Points on a hilly landscape, in no order, each with its height.
From any point a climber steps to the highest of the 2 points nearest to it. It stops when none of these is higher. Distance is the straight distance between rows; heights are no part of it.
K519: [107  94 114 117 112 163  93  88 118 119  75 103  87  84 101 103 128 118
  87 108 108 107]  height 67.3
K957: [124  60  97  57 128  90  70 131  97 118 111  97 104  88  63  81  95  90
  76  76  93  85]  height 12.4
K631: [104  75  92  93  79 126 105  86 130  95  79 105 130  99 109  91 127 108
 121  84 120  96]  height 52.8
K275: [ 97 107  91  94  81  79 107  80  89  66  91 112 108  99 124  86 102  90
 112 112 101  96]  height 75.6
K109: [ 88 116 103 106  91 120 101  67 112 105  89  91  96 101 105 113 100 105
  95 134 109  94]  height 27.5
K437: [115 103 107 113  97  87 118 109 108  75  76 104 132 111 112 118 101 114
 111  69 116 108]  height 43.8
K859: [ 75  96  90  80  78 134  94  85  96 119 109 100  91 100  99  93 101  90
 101 104  93  81]  height 58.6
K104: [ 81 117  88  87  94  76 100  74  87  93 111 101 103  97 117  84  89  86
 107 113  91  88]  height 73.6
K394: [119  99 108  98 107 130 100  96 109 103  76 113 115 101 117 100 114 110
  97  76 102  99]  height 61.6
K169: [118  78 110 105 125 136  63  99 118 114  59 100 112  88 108  66 119 102
  91  92  92 101]  height 8.2
K166: [136  76 101  98 114  97  77 127 134  98  61 107 135  94 100  84 113 114
  97  61  95 115]  height 71.2
K921: [ 67 114  93 107  83 107  90  65 113 113 121  83  86  79  76 102  86 101
  95 148 106  96]  height 69.3
K838: [111  81  81  70 102  50 100 101  91  67 127 106 119  88 100  78  96  82
 106  99 105  77]  height 53.3
K532: [ 95  84  86  95  73 146 115  80 106 100  95 111  95  93 113 100 126  95
 103 106 106  76]  height 68.9
K845: [136  76  94  80 122  87  69 119 130 103  70 103 133  91  98  78 106 110
  91  71  93 102]  height 64.1
K667: [ 74 112 105  82 125  64  64  95 109 142 141  91 105  97  84  70 100  91
 110  80  88 100]  height 14.6
K670: [123  93  99  93 143  56  75 119 125  93  85  94 135  88 107  93  90 124
  84  82  94 102]  height 22.3
K658: [ 86 108  94  76 117  74  81  70 121 120 120  92 123  95 104  69 106  91
 107 103 101  84]  height 32.9
K746: [ 88  97  87  87  81 103  97  67 108  84 101 101 111  89 114  78 108  91
 115 125 110  86]  height 67.9
K414: [110  62 108  67 126  90  60 147  89 124 113  90  93  88  55  69  86  91
  87  75  86  96]  height 11.2
K135: [ 99 109 111 131  68 109 124  89 121  65  71 100  95 114  96 113 127 104
 128 130 126 124]  height 15.4
K873: [115  75  98  68 121 117  64 108 103 123  90 103 113  95  89  70 107  95
  85  77  84  86]  height 10.4
K938: [131 133 129 126 129 118 115  99  96 109  66 110  84 123 113 124 106 112
  94  96  98 119]  height 24.0
K681: [108  93  91  64 115  74  82  85 120 114 107  96 131  96 103  75 106  98
 104  89  98  80]  height 34.2
K141: [109 115 108 126  78  88 119  82 112  71  74  92  80 119 104 120 119  97
 112 168 110 123]  height 73.9
K697: [117  94 117 135  91 140 121  85 135  95  81 100  92  87  70 130 136 134
 107 114 132 112]  height 42.3
K502: [126  90  91 115 105 106 129 117  85  63 102 115 112  99 112 131  87 104
  97  80 121  93]  height 19.3
K543: [107  85 102  82 121 130  64  92 114 122  77  99 114  93 103  69 111 102
  90  92  92  95]  height 9.3
K907: [ 82 104  87  83 109  46  89  91  86 104 154 104 101  95  91  73  98  72
 110  91  93  83]  height 59.5
K296: [114  96 115 122  97 115 123 115 125  95  70 108 130 113  97 101 124 113
 113  51 114 125]  height 48.8
K307: [ 82  78 104  82 128  56  81 143  92 122 164  78  86  91  72  99  73 105
 120  83 114 106]  height 9.5
K444: [ 94  71  98 100 143 107  66 153  80 101 112  83  90  89  82  98  62 105
  81  86  98 105]  height 7.1
K285: [ 73 108  84  87  93  59  91  93  74  98 146 107  91  96  98  72  88  72
 115 102  87  90]  height 58.2
K853: [123 115 105 122  92  89 136 103  85  66  81 115 104 111 117 130  99 101
 109  94 111 108]  height 18.0
K679: [124  85  94  95 155  61  73 129 117  91  92  92 125  84 103  95  80 118
  70  91  96 102]  height 21.2
K917: [124 118 111 124  81 118 146  97  98  90  82 119  88 117 119 121 119  97
 107 106 102 104]  height 82.5
K678: [ 88  91  93 113  70 154 113  82 112 109 100 100  81  86  92 117 118 103
  85 132 102  83]  height 80.1
K948: [ 71 115  87  96  71  77 104 105  68 109 122  99  79 104 101 101  67  88
 106 102  76 103]  height 69.1
K71: [ 81 100  89  98  90  97 102 131  66 106 122  96  80 102  90 128  57 106
  98  84  88 104]  height 20.3
K124: [ 97  93  79  76  81  83 100 100  63  66 124 116  93  91 106  79  91  74
 102 106  91  83]  height 57.4
K97: [108 130 103 116 111  80 117  90  75  94  83 100  89 121 115 138  82  99
  87 105  91 108]  height 69.2
K871: [ 53 134  96 111  92  55  95  84  91 131 131  88  79 103 107  95  78  98
 116 108  77 117]  height 69.6
K90: [ 90 114 103  86 109 113  87  84  96 117  91  98 109 105 109  98  90 101
  92  96  91  94]  height 27.3
K436: [102 111 100  94 127  81  91  97  87  97  98  98 116 101 112 111  77 108
  84  86  96  93]  height 63.1
K832: [118  95 114 106 129 123  68 108 101 108  63 105 111  94 111  78 104 104
  84  82  87 102]  height 7.2
K82: [ 90 117 113 116  85 141 107 118  90 136  88  99  70 117 105 121  94 105
  80  98  72 114]  height 21.7
K107: [105  94 108 132  69 136 136  90 127  83  81 106  98  99  96 115 138 112
 122 115 129 109]  height 45.3
K291: [108 114  93 109  73  82 115  94  65  60  90 113  80 104 129 101  99  81
  92 129  82 115]  height 62.2
K711: [106 103 114 130  80 132 144  96 124  94  78 111  98 109 104 111 138 112
 123  90 123 115]  height 46.9
K397: [ 82 119  92 110  75  81 113 105  63 105 108  95  79 111 106 125  66  89
  90 107  75 107]  height 67.4
K692: [102 120  93 114  74  81 122  95  63  80  93 104  74 114 118 118  86  77
  85 129  75 111]  height 63.8
K263: [ 70 105  82  98  81  52  99 115  66  99 148  96  75  94  92  98  66  90
 122  99  85 107]  height 69.0
K605: [ 80 120  93  99  82  87 103  70  91  91 100  98  95 100 119  90  96  87
 103 135  96  98]  height 76.6
K112: [ 86  99 101  99  92  95  93  65 134  88  82  86 127  92 104  92 109 115
 120 120 127 100]  height 25.7
K194: [101  90  94  85 145  78  77 122  91 105 116  90 113  90  93 101  71 106
  75  85  96  93]  height 61.4
K203: [104  91  96 117  61 140 136  88 112  82  88 118  91  93 119 104 136  98
 112 114 111  92]  height 69.4
K643: [ 99  86 107 135  78 140 126  87 134  87  82  98 103  93  78 116 138 122
 118 104 138 116]  height 44.0
K852: [100 117  98 103  88  76 114  84  80  71  88 109 104 104 126 106  92  93
 105 112  99  98]  height 79.1
K780: [ 95 105 103  81 138  79  62  94 110 123 101  93 117  92 100  70  93 103
  87  88  86  95]  height 25.1
K578: [ 95  90  95 112  57 122 114  80 117  62  83 106 101  90 109  93 128 100
 119 127 121 106]  height 62.3
K699: [ 77 110 115  84 112  77  58 120  96 144 127  91  86  94  84  74  82 114
 127  76  83 118]  height 15.6
K740: [104  90  86  71  91  98  94  85  97  97 105 105 120 101 108  83 102  89
 106  90 101  74]  height 67.8
K985: [ 90  67  96  86 154  88  68 154  97 109 125  73  94  92  80  92  66 100
  80  98 107 106]  height 7.9
K978: [ 61 126  96  99 112  57  86  87  91 129 138  92  93 100 101  88  83  98
 114  91  83 103]  height 67.7
K327: [ 71 105  79 104 100  42  98 105  60  80 151 100  80  90 100  89  73  82
 104 105  86 105]  height 67.5
K879: [112 102 116 126  91 124 142 109 119  93  76 110 113 113 100 104 128 112
 122  62 116 121]  height 50.0
K546: [ 77  77  90  81 130  60  91 132  91 108 159  77  98  96  77 101  71  93
 100  93 114  94]  height 9.1
K276: [ 64 119  96  86  79 106  91  94  91 129 115  92  85 104  96  95  80  99
 110 104  82 100]  height 29.4
K303: [ 64 109  90  79  90  95  82  76 105 126 135  92  94  97  88  71  99  82
 119 111  99  89]  height 30.9
K149: [106 113 108 111  83  95 118  89 105  77  72 107 116 111 121 112 109 104
 116  99 113 105]  height 78.7
K304: [ 81  98  84  77  75  92 100 110  66  94 133 106  85 101  88  93  76  82
 108  94  85  82]  height 68.7
K789: [101  97 113 108 120 133  66 125  77 115  79 105  89  94  98  87  88 102
  81  73  76 102]  height 19.6
K206: [115 113 127 130 110 131 110  89 135 100  68  95  93 110  90 122 129 128
 113 116 129 123]  height 68.1
K246: [ 92  95  90  98  66 113 106  74 108  66  91 104 103  88 117  85 117  94
 117 133 112  99]  height 64.7
K232: [ 98  90 104  64 125  64  70 117 100 136 140  92 103  95  66  73  96  87
  95  75  92  92]  height 56.8
K253: [126  96 110 108 146  90  70 120  95  94  74  98 117  92 107  95  82 110
  75  82  89 105]  height 53.7
K347: [108  89  98 123  75 153 134  83 120 101  92 110  85  87 108 115 141 107
 103 116 115  91]  height 67.2
K235: [111 120 122 126 104 152 118  99 111 128  83  98  69 115 101 126 119 106
  80 126  92 111]  height 22.7
K337: [123 121 123 129 103 132 135  92 124 107  76 103  79 122 104 127 129 112
 109 121 113 114]  height 77.3
K230: [ 95  85  82  88  85 120 109 121  66  91 123 112  88 100  95 117  81  88
  91  79  92  77]  height 63.5
K300: [128 102 122 115 131 120  79 106 111 100  55 105 115  97 114  87 110 112
  92  81  99 113]  height 6.4
K548: [130 103 110 114 120  90 108 120 108  79  77 105 131 104 110 119  94 122
  97  66 115 113]  height 46.6
K6: [126 104 110 142  75 121 142  94 119  90  89  98  75 116  96 130 133  98
 102 161 107 108]  height 81.7
K909: [132 107 115 115 107 125 123 107 106  96  77 117 112 105 117 111 115 115
 103  66 106 107]  height 56.9
K58: [ 69 110  85  86  65  75  99 108  69 106 139 103  76 100  93  88  75  83
 120 102  79 101]  height 71.0
K545: [ 75 111  83  80  80  76  91  87  78  92 138 108  86  94 102  60  99  67
 114 116  87  95]  height 57.0
K920: [ 91 132 102 114  92  78 115  81  81 103  85  95  83 121 116 126  89  89
  90 128  85 107]  height 72.1
K70: [ 81 100  84  76  75  92  94  78  87  85 123 108  91  92 105  61 104  72
 113 120  93  88]  height 56.0
K710: [121  98 123 124 112 120 109 117 128  99  62 106 125 108  99  90 125 119
 110  56 111 133]  height 54.2
K271: [ 86  77  90  80 143  77  83 136  92 108 142  78 100  95  78 101  68  99
  87  93 109  96]  height 8.7
K316: [100  91  90  64 104  97  89  94  92 109 112 103 114 100  96  85  94  91
  96  82  94  74]  height 64.5
K50: [ 64 114  95  83  69  93  90 104  91 132 130  94  80 103  92  87  79  99
 128  98  83 103]  height 29.8
K384: [119  78  83  66 120  33  97 104 121  95 135 102 123  86  88  83 101  88
  96  92 106  74]  height 49.1
K273: [132  74  94  52 127  72  68 109 122 121 102 101 118  91  77  73 105  92
  83  84  91  87]  height 53.2
K958: [ 70  92  81 103 131  40  98 109  83  99 161  91  95  94  92 102  70  94
 102  96 101  93]  height 64.2
K473: [104 101 117 119 100 132 103  80 135  95  69  92 110  99  95 116 122 125
 110 109 130 113]  height 64.3
K827: [ 92  94  98  89 110 132  77  68 124 115  90  89 111  87  99  92 107 113
  97 114 114  95]  height 58.7
K28: [ 97 114 115 126  86 149 118 109 102 137  90  96  67 117 100 126 114 101
  75 120  81 109]  height 22.2
K308: [116  77  86  81 123 106  95 122  87  93 116 100 114  97  95 113  80  99
  81  79 106  80]  height 18.1
K880: [ 99 120 122 122 104 146  97 117  90 132  76 102  68 112 102 114 102 105
  76  98  73 115]  height 21.1
K593: [ 80 130 100 116  85  72 112  75  88 103  94  84  75 116 112 111  90  84
  93 150  83 114]  height 74.2
K828: [101  98 101 130  69 140 119  85 112 103  99  96  78  92  88 129 118 103
  80 151 103  92]  height 83.4
K916: [ 98  83  94 103  78 136 105  74 127  92  82 101 115  91 103 102 123 110
 114 109 126  93]  height 56.6
K360: [ 93 119 101 112  77  96 114  71  98  82  84  98  91 106 120 106 103  92
 103 146 103 104]  height 80.0
K602: [122 100 113 137  85 137 125  85 129  97  89 100  80  91  77 138 133 125
  96 135 120 102]  height 41.2
K200: [ 90  92 109  75 124  49  71 123 102 137 157  92  98  94  65  79  97  89
 107  70  96 100]  height 59.0
K834: [110  85  88  98  74  73 108 108 102  54  88 111 134  98 109  91 106  97
 121  80 111 101]  height 40.2
K118: [118  67 100  59 122 102  62 118  98 127  97 100 106  94  72  66 105  88
  81  74  81  90]  height 11.3
K872: [ 95 100 107 108 103 154  90  80 120 117  85  94  87  87  92 113 113 117
  82 123 108  99]  height 72.7
K557: [ 85  93 105  75 106  74  76 134  82 129 142  91  85  92  75  93  72 115
 125  72  95 107]  height 16.4
K162: [ 66 115  97 100  77 122  96  86 101 126 105  88  81 106  97 104  86  99
  96 126  89 100]  height 28.8
K195: [109 118 119 120  90 108 126  91 118  85  67 104 108 121 110 118 119 111
 122  96 118 116]  height 73.3
K290: [ 97 110 105 123  74 128 120  82 108 108  93  91  78 111  97 127 108  94
  83 152  97  99]  height 80.8
K677: [112  78  80  72 120  47 100 106 105  82 131  99 126  92  93  91  89  89
  96  94 111  73]  height 51.1
K854: [ 94  82  95 109  67 123 107  74 126  74  85  97 114  86  96  98 121 110
 123 120 131 103]  height 59.6
K54: [131  83  92 107 123 119 117 123  89  79 105 111 115  96 110 127  88 106
  86  75 117  92]  height 20.2
K48: [103  91 111 109 101 128  93  84 139 101  67  92 126  99 101 102 123 122
 114  94 125 117]  height 70.2
K577: [ 72  93  91  99 135  34  88 114  95 114 171  92  96  94  82  96  84  92
 105  85 100  93]  height 62.6
K469: [110  74 103 113  98 151 106  90 134 109  75 106 114  87 101  97 142 122
 111  84 123 110]  height 57.2
K564: [ 83  96  81  94 108  72 103 113  67  87 135  95  96  97  96 111  63  93
  95  97 100  88]  height 17.7
K777: [ 68  94  88  87  57 137 102  98  92 120 113 101  77 103  97  95 100  88
 103 110  85  85]  height 56.7
K250: [ 99  82 106 105 131 117  65 148  72 106 100  94  87  91  83  98  65 104
  84  74  87 106]  height 6.5
K934: [ 98 101  98  96  96  62 100  92 122  83  79  95 144 106 114  93 104 111
 116  84 109 101]  height 21.8
K280: [ 92 103  87 106  61 131 124 106  76 100 106 118  80 107 114 113 101  83
  88  99  79  85]  height 58.5
K883: [103  83 106 103 114 161  79  88 115 119  75 103  99  85 101  88 125 112
  89  99 104 100]  height 62.0
K778: [ 99  99  90  82  81  98 101  79  96  81  98 109 115  98 118  84 103  90
 112 103 101  79]  height 71.7
K424: [130 105 112 112 138  89  89 115 104  89  74 101 127  99 111 110  87 119
  84  76 103 107]  height 49.9
K474: [ 97 100  85  99 112  82 109 107  69  79 116 100 102  98 108 124  67  97
  87  97 104  89]  height 18.3
K762: [123 116 114 132  86 124 143  91 119  98  81 105  76 121 104 130 129 104
 108 140 110 110]  height 79.8
K333: [112 102  99  86 133  55  79  98 121 102  89  96 138  94 113  88  96 119
  91  84  95  98]  height 23.2
K525: [ 95 107 104  92 128 101  70 110  84 116  98  94 104  98  98  93  77 105
  82  81  80 100]  height 61.0
K696: [106  92  91  90 118 116  94 120  77  98 112 102 103  98  98 118  76 103
  80  75  97  86]  height 19.0
K401: [ 92  88 101 120  66 108 124 104 121  77  78 104 132 114  96  93 128  93
 123  68 119 117]  height 45.2
K209: [ 77  91  97  85 103 142  73  75 115 128 105  88  95  85  83  86 100 106
  95 115 104  92]  height 54.8
K392: [ 82  87  99  88 132  38  82 126 102 124 172  90  98  94  69  94  92  88
 104  80 107  96]  height 61.1
K88: [105 103 101 123  63 109 113  82 103  66  91  96  77  95 104 107 114  94
  92 175 104 117]  height 76.7
K704: [120 109 107 131  84  82 139 111  91  55  82 116 108 117 109 121 105 100
 119  82 116 120]  height 17.5
K796: [ 98 108 104  81 122 102  73  88 106 115  90  95 118  98 109  82  95 107
  89  90  93  95]  height 26.3
K365: [ 90  98  82  89  82 100 108 106  64  88 119 110  91 100 101 106  78  85
  96  93  88  80]  height 66.2
K302: [ 68 131  96 115  77  65 109  82  77 112 106  88  75 114 110 105  78  85
  96 131  73 118]  height 72.5
K731: [122  82  85  59 111  64  90  99 121 102 109 102 133  94  94  82 104  94
 101  84 101  77]  height 35.6
K338: [ 89  72 110  80 134  67  67 154  95 124 148  76  87  88  63  86  74 107
 107  83 107 110]  height 9.9
K896: [123 106  96 117 101  94 129 107  78  68  95 112 104 103 118 132  86 100
  97  90 110  96]  height 18.6
K270: [117 116 124 122 112 144 115  89 123 109  68 103  88 107 105 118 125 118
 100 112 113 113]  height 73.2
K210: [135 121 115 128  94 120 154 105  92 101  87 122  77 118 115 129 115  99
  99  96  95 103]  height 79.5
K452: [119 130 126 124 114 137 116  98 100 121  73 104  74 120 108 122 113 104
  84 112  91 114]  height 23.3
K633: [111  98  98 110  82  81 120 109 100  61  81 109 131 109 112 107 104 102
 119  74 114 105]  height 41.9
K315: [106  75 107  89 120 126  61 132  81 119  89 104  92  93  82  74  94  96
  84  68  76  94]  height 18.5
K550: [ 92 105  92  87 136  66  82 105  89 106 121  92 114  96 100 100  73 104
  84  84  93  92]  height 65.0
K147: [105 106 101  95  94 131 108  85 103 104  84 110 107 103 119 107 110 102
  98  94 103  89]  height 65.8
K329: [106  87  88 100  67 133 124  89  99  81  90 122 102  96 122  98 127  94
 112  93 107  84]  height 73.0
K870: [103 120 105 113  81  90 119  79  97  75  75 104 100 113 124 111 106  95
 112 124 105 106]  height 83.7
K876: [100  99  92 104  95  41 108  95  87  49  94 107 122  97 124  92  94 103
 112 102 104 104]  height 20.4
K448: [ 90 119  88 107  84  79 114  93  65  86 101 104  85 107 113 117  76  85
  88 112  83  98]  height 65.6
K481: [117 108 108 104 122 126  95 114  82 102  86 107 100 102 108 112  91 107
  76  73  90  98]  height 23.1
K92: [ 88 109  99 100  93 106  99  63 121  93  86  89 114  94 110 102 103 107
 107 128 119  94]  height 26.7
K671: [100  70 108  78 133  75  59 152  92 123 128  83  90  87  59  74  77  98
  95  77  96 105]  height 10.5
K24: [136  88 115 118 117 111  91 122 124  96  57 107 130  99 104  86 117 116
  99  58 103 124]  height 62.1
K736: [ 81 112  89  93 121  53  93  89  83 105 132  96 111  96 107  95  78  96
  95  91  92  87]  height 68.2
K579: [ 85  98  99 105  88 159 100  82 113 124  95  97  82  89  97 111 114 108
  84 118 101  90]  height 76.5
K700: [ 97 120 100 122  75  80 116  81  87  92  85  85  70 123 113 114 101  77
  89 167  80 118]  height 76.1
K858: [116  79  86  80  82  72 103 104 112  72  94 106 138  99 104  89 104  98
 118  78 111  86]  height 38.6
K839: [ 99 117 114 132  68  97 134 102 109  59  71 108  98 125 102 104 128  96
 130 108 118 132]  height 16.0
K26: [109  61  78  68 118  80 105 124  92  82 135  93 114  94  86 103  80  83
  89  99 120  70]  height 15.7
K684: [ 99 118 106 124  84  89 110  69 111  85  85  84  83 107  96 124 104 100
  98 172 110 108]  height 71.1
K708: [109 105 106  87 141  68  64  95 122 114  85  94 128  91 110  74  97 114
  86  90  87  99]  height 24.1
K224: [121 114 121 112 124 130  96 106  91 105  70 111  98 104 115 106 100 110
  83  80  92 108]  height 23.9
K154: [124  99 113 145  79 126 143  97 133  88  90 103  76 101  70 134 140 119
 112 139 123 108]  height 40.5
K825: [ 77 106 109  77 120  86  57 108 104 142 121  87 100  96  82  62  92  98
 110  80  84 104]  height 15.1
K881: [107 122 102 107 123  80 106  94  77  92  90 100 104 108 115 130  74 107
  83  95  99 101]  height 66.7
K441: [ 83 109 109  80  98  74  72 124  89 138 134  94  80  92  87  89  70 122
 135  76  87 115]  height 15.9
K814: [ 96 116 120 119 115 135  79 123  78 122  73 103  77 105 100 100  87 105
  80  84  73 115]  height 20.5
K937: [ 89 111  97 105  82 113 106 127  69 115 107 101  77 110 100 129  69 105
  89  84  76 105]  height 20.8
K25: [128 106 115 124  94 117 146 114 104  89  83 120 107 108 108 114 118 114
 115  60 114 113]  height 53.4
K278: [ 77 104  90  77 104  97  85  65 116 117 118  89 112  92  98  75 103  88
 111 114 105  83]  height 31.8
K258: [113  57  94  59 129  90  81 140  98 112 128  87 100  92  61  93  87  88
  76  85 108  85]  height 13.6
K305: [ 77 113 103  87 115  91  71 111  82 126 112  90  93 100  92  95  70 109
  97  79  80 107]  height 63.9
K979: [ 87 113  87  88 110  61  97  82  85  93 116 102 113  99 112  90  84  94
 101  98  94  83]  height 70.8
K613: [102  87  87  59  96  72  93  76 111 107 123 102 119  95  93  63 113  75
 114 100 105  73]  height 13.2
K743: [ 95  99  93 113  57 123 111  81 100  77  96  99  79  90 108  99 113  90
  90 159  99 103]  height 74.1
K363: [ 89 115  99 121  76 102 107  69 108  94  98  83  79 100  88 117  95  98
  86 171 101 103]  height 69.5
K650: [109  77 101 119  93 156 110  81 133 103  82 105 103  80  95 111 139 127
 107 101 128 104]  height 61.5
K935: [141  70  87  63 123  68  74 120 135 106  84 106 126  87  86  80 103 105
  86  78  94  95]  height 58.4
K959: [ 60 129  96 114  74  59 104  91  84 126 118  85  71 107 106 103  74  94
 113 120  73 122]  height 70.9
K951: [ 99  91  85  90  77 133 116 109  73 100 110 119  89 102 107 112 101  88
  93  78  87  72]  height 60.9
K724: [112  95 103  91 138  96  72 119  90 103  96  96 112  93  98  93  80 105
  76  79  87  94]  height 57.8
K804: [131  85 102 106 129 126 100 124  90  91  95 111 110  93 108 112  94 110
  78  65 104  96]  height 21.6
K925: [ 90  86 105  69 114  93  69 134  80 123 129  93  95  94  70  86  75 106
 104  71  90  97]  height 16.9
K130: [102  66  88  59 119  78  94 126  90 104 143  90 104  96  70  97  84  83
  90  89 113  73]  height 14.7
K244: [ 84  99  92  85 124  39  86 101  95 113 159 100 109  94  83  82  94  81
 104  85  94  82]  height 60.8
K80: [111  94  87 106  96  62 112 105  82  47  98 108 121  94 121 108  88 100
 108  98 113  97]  height 19.7
K179: [107  84  80  73  91  72 101 101  77  59 121 114 111  90 106  78  96  81
 107 102 102  79]  height 55.3
K927: [ 89  84 103  92 111 155  67  88 111 128  85  93  94  86  93  83 114 108
  87 104  97  97]  height 57.3
K742: [ 95 103  97 102  86  50 105  92 106  61  84 104 132 103 119  86 106 104
 123  97 109 109]  height 21.0
K218: [119 129 122 115 129 114  98 101  89 107  68 105  95 114 117 119  95 108
  83  93  95 113]  height 24.9
K874: [104  98 107  95 107 126  84  77 130 103  73  91 121  95 109  94 115 119
 104 107 118 103]  height 63.7
K120: [113 120 109 124  77  84 127  86 101  71  69  99  80 126 117 118 118  90
 113 149 105 124]  height 76.0
K198: [103 113 105 127  71 108 126  86  96 101  89  88  75 128 105 124 110  82
  87 164  88 110]  height 78.3
K158: [ 95 104  82  88  72  93 106  95  65  66 111 116  89  95 115  84  93  78
  98 112  83  93]  height 58.9
K592: [ 69 125  99  92 115  72  81  97  87 128 124  91  94 102  98  94  72 105
 102  85  82 106]  height 65.9
K904: [110 111 103 108  91 135 123  95  92 105  87 114  91 108 118 118 110 100
  89  91  94  94]  height 68.8
K409: [110  94  85 105 111  68 113 107  82  62 104 100 117  97 116 120  76 100
  95  97 115  90]  height 19.1
K782: [126 121 113 126 107 137 139 111  85 115  93 119  75 114 114 126 108 103
  81  86  87 105]  height 75.9
K7: [ 72  86  76  92 104  65 104 120  64  84 152  90  83  91  89 107  62  86
 105 104 107  97]  height 17.2
K648: [ 95 112  87  97  67  93 111  89  71  70 100 111  87 100 126  88  96  79
  96 130  83 103]  height 60.5
K362: [ 75 109 100  73 110  74  73  88 110 138 142  91 103  97  81  66 107  79
 117  89  97  91]  height 14.3
K636: [121 122 111 127  77 100 139  93  98  78  72 112  81 127 118 123 119  89
 112 128 102 117]  height 78.9
K227: [ 86 111 109 106  77 131 102 129  81 132  98 103  70 112  99 123  83 109
  88  86  68 112]  height 21.3
K81: [116 105 117 144  80 125 161 104 134  92  87 106  76 114  82 120 143 113
 126 126 122 119]  height 39.9
K522: [ 89  93  90  91 108 111  93 133  70 105 120  96  90 101  89 119  64 105
  86  76  93  95]  height 19.8
K375: [ 97  78  92 100  68 106 110  97 125  79  77 103 138 108 103  88 126  98
 128  75 117 106]  height 48.6
K529: [109 118 126 124 104 116 120  97 125  95  64  98 114 124 102 113 124 116
 121  83 121 127]  height 68.0
K849: [115  55  79  70 124 102 101 132  97  86 126  91 114  95  88 112  84  90
  82  93 122  77]  height 16.7
K207: [ 87  94  95  58 102  84  80  80 108 130 135  95 110  96  81  65 111  74
 111  95 100  79]  height 13.9
K924: [116 111 131 130 116 132 111 100 131 101  59  99 105 113  97 105 131 123
 117  89 121 134]  height 61.8
K30: [131 112 124 124 124  97 110 116 109  88  64 103 123 115 105 116 106 122
 103  64 113 125]  height 43.5
K191: [ 79 120 101  95  94 114  97  74 100 113  96  92  95 103 109 105  92  98
  97 120  95  95]  height 28.1
K998: [123  98 108 134  65 111 128  93 110  68  87  98  73 108  97 118 129  93
  96 175 104 118]  height 79.4
K330: [123  81 111 115 108 144 104 105 130 111  67 109 117  95 108  85 139 117
 109  66 112 117]  height 51.0
K727: [ 71 100  79 108 121  34 101  96  71  84 153  99  91  91 103  94  75  89
 102 103  92  96]  height 66.0
K726: [121  73  82  63  95  56  98 100 117  83 108 107 135  94  96  81 106  93
 112  86 106  77]  height 36.9
K37: [101 132 122 110 129 114  83  96  89 116  69  94  89 115 111 112  90 108
  82 104  87 115]  height 25.6
K903: [119  80 103  57 131  61  68 115 117 133 126  96 107  86  64  66 103  83
  79  80  88  90]  height 53.5
K901: [ 99  83 103  76 120 112  65 129  81 122 107  97  98  95  79  80  83 100
  91  69  82  96]  height 17.6
K635: [ 86  95  93  68  91 120  88  97  89 118 112 104 100 103  94  90  93  94
  99  84  89  80]  height 61.3
K619: [ 87  86  85  92  68 139 104  72 107  91 101 104  94  86 104  91 116  91
 103 127 107  79]  height 68.3
K931: [ 90 126 112 101 112 117  90  94  89 120  82  97  92 110 110 111  89 106
  82 101  87 105]  height 26.4
K182: [ 82  99  91 100  58 140 115  99  89 112 104 107  76 104 108 106 108  86
  91 113  81  83]  height 57.1
K66: [ 81 110  95 117  71 110  99  71 109 104 114  84  80  83  75 113  88 101
  85 159 101  95]  height 72.0
K431: [110 113 105 113  99 136 121 115  79 113  95 116  80 107 111 127  99 100
  78  79  83  96]  height 72.6
K468: [106 103  96  88 115  53  91  94 124  90  88  96 144 100 116  93  98 117
 105  83 101  96]  height 22.5
K160: [125 108 130 124 126 138  91 100 113 107  54 107 100 103 113  94 120 113
  96  91 106 119]  height 5.5
K480: [ 89 103 101  92 104  78  89  71 136  97  88  87 135  97 113  85 110 113
 118 110 117  99]  height 24.8
K18: [ 81  96  85  97  59 124 103  77  99  84 108 103  82  87 106  84 108  84
  99 147  95  90]  height 71.4
K390: [ 59 110  94  79  74  92  83  91 100 132 141  94  82  98  86  74  95  83
 134 104  95  96]  height 30.4
K467: [107  91 102 121  91 157 117  82 124 108  88 104  86  85  95 123 134 118
  93 119 117  95]  height 65.1
K888: [109 114 115 133  71  97 146 108 101  64  76 116 102 126 103 110 123  99
 128  84 115 126]  height 16.6

Where does a climber stop that starts at each point below?
K384 => K58
K444 => K82
K424 => K870
K697 => K917
K545 => K58
K679 => K870
K832 => K82
K200 => K58
K362 => K82
K135 => K917

Write out the way that a climber takes from each point below.
K154 => K602, K697, K643, K107, K711, K879, K25, K909, K394, K147, K904, K431, K782, K210, K917
K903 => K232, K200, K392, K577, K958, K727, K327, K263, K58
K839 => K888, K704, K853, K896, K502, K54, K804, K481, K224, K218, K37, K931, K90
K28 => K235, K452, K938, K218, K37, K931, K90
K300 => K832, K169, K543, K873, K118, K957, K258, K130, K26, K849, K308, K696, K522, K71, K937, K227, K82
K207 => K362, K667, K825, K699, K441, K557, K925, K901, K315, K789, K814, K880, K82
